Points, in no order, along strands that fork, close into loops and pass close to each other.
Points whose rows are less than 60.8 apart are linked; no others are. Some points are linked to none.
J750: [ 46 -25 -38 -25  16  63 -12  22]
J961: [-10 -54   1  25  -7 -16  -2 -48]
J778: [  1  25  50 -19  37 -58  22   8]
J946: [-21 -50 -16 -31 -42 -33 -22 -36]
J243: [ -4  43 -10 -44 -41 -16  19  22]
J272: [ -9   7   3 -16 -13 -14  46 -23]
J465: [-37  -2 -22 -18 -66  10  47   1]
J648: [ 33  26 -48 -15  18  21 -54  36]
J32: [ 17  43  -7 -63   7 -61 -22   9]
J124: [-10  64  68  -2  41 -17   0  16]
J164: [ 19 -57  47  20  52  38 -27  34]
J349: [ -2 -56   3  64  18  47 -13 -28]
J978: [ 24 -31 -55  -4  20  34 -18  -1]
J866: [ 30  63   0 -19 -36 -38 -45  32]
J268: [ 45  -7 -19  27 -30  32 -52  57]
J37: [ 35  27  -7  13  77 -16 -13  -4]
J609: [ 48  27 -11  16  -9 -18 -66  53]
J895: [ 27 -30 -22 -23  46 -31 -34  12]
J804: [  1  36 -13  17  -7  33  60 -49]
J256: [  6  14  25  -2 -84 -37 -21  24]
J583: [ -2  23  -7  39  -2  29  39 -59]
J897: [-43 -25 -32  16 -15 -17  72  24]
J242: [  4 -46  -6  19  15  -5 -15 -34]
J121: [ 13  44  43 -11  51 -46  11  -2]
J801: [-84   3  40 -43   8  27  11 -17]
J147: [  0  -2  20 -29  21 -64  15 -15]
J404: [ 40   9 -26   5 -10  24 -55  51]
J958: [  7  25 -50   8 -16  30  -5 -46]
J929: [ -8 -52 -43   8 -43  19 -37 -33]
J125: [-25 -54  -2 -28 -44 -28  11 -44]
J448: [-16  12 -24 -16 -61   9  18 -30]
J167: [ 30 -56  15  18  48  40  -2  10]
J686: [-46 -15  -2  35 -10 -13  78  27]
J633: [-24 -56  19  66  -3  39 -21 -45]
J681: [ 42  50 -47 -14  33   9 -41  27]
J152: [ 10  -5  -4 -20  33 -42 -22 -20]
J763: [-20 -34   3 -23 -34 -28  41 -18]
J386: [-23  15  44  29  -9  11  48 -27]
J470: [-21  -8 -24  -4 -75  18   0 -41]
J744: [-35  -7 -40  -5 -41   0  62  23]
J670: [ 20  53 -24 -50  22 -41 -29   7]
J224: [ -2 -66 -58  17 -20  41 -28 -20]
J217: [ 31  30   0 -15 -18 -43 -69  38]
J449: [  2  43 -14 -39   1 -23  35  -5]
J697: [ 27 -22 -23  40 -51  27 -55  29]
J108: [-13  32  18   0  28 -29  70  38]
J626: [-29 -52  39  49  -5   4 -15 -48]
J942: [ 53 -55  -9 -12  32  53   7   8]
J96: [  0  -6   9 -15 -71 -43 -55  16]
J618: [ -7  11  26  46   4  21  22 -50]
J832: [-42  -5  34  38 -10  15  67  13]
J444: [-30  61  46  19  19  21  56  34]
J800: [  7 -50  60   6  48  58 -38  37]
J596: [ 47 -33 -15 -18  70  -9 -17  33]
J106: [ 14 -71 -32  37   9  48  -7 -22]
J57: [  1  35  14 -19 -69 -25  -8  31]
J663: [-20 -36 -37   6 -56  16  -7 -58]
J135: [-54  54  55 -34  32  15   9  31]
J911: [ 47 -10   3   4  81   0 -15  28]
J499: [ 20  47  21  19  67 -18 -13  -4]
J66: [-52  52  52   6  23  23  36  46]
J115: [-38 -44  48  20 -34 -11  41 -32]
J790: [-14 -25  -8 -34 -54 -43 -51  -4]
J546: [-2 50 25 12 24 -4 52  7]
J505: [ 16 -25 -45   4  20   2 -19 -20]
J330: [ 34  57 -34 -32  36 -20 -27   2]
J694: [-12  30 -13  13 -10  20  84  -6]
J453: [-41  60  57 -19  37  10 -28   5]

A tip is a point with one link. Name the tips that can be reached along the links from each point below, in the order of the rows.
J242 | J800, J694
J330 | J32, J866, J697
J499 | J108

How many points has the smallest loop of links through each point below? Write - if it is on no loop.
J763 | 10
J778 | 9
J750 | -
J681 | -

A piece is two or more points that can be reached from each other along the links. Count, over all rows, the pieces, the separate loops (a circle has one, a figure eight two, a Y none), the forks (points with three links) and the tips (points with one).
pieces | 4
loops | 2
forks | 2
tips | 6

Name the points in between on the shortest way along the links from the first point to the second, in order.
J804; J744 | J583, J618, J386, J832, J686, J897
J499; J596 | J37, J911
J897; J224 | J744, J465, J448, J470, J663, J929
J453; J911 | J124, J121, J499, J37
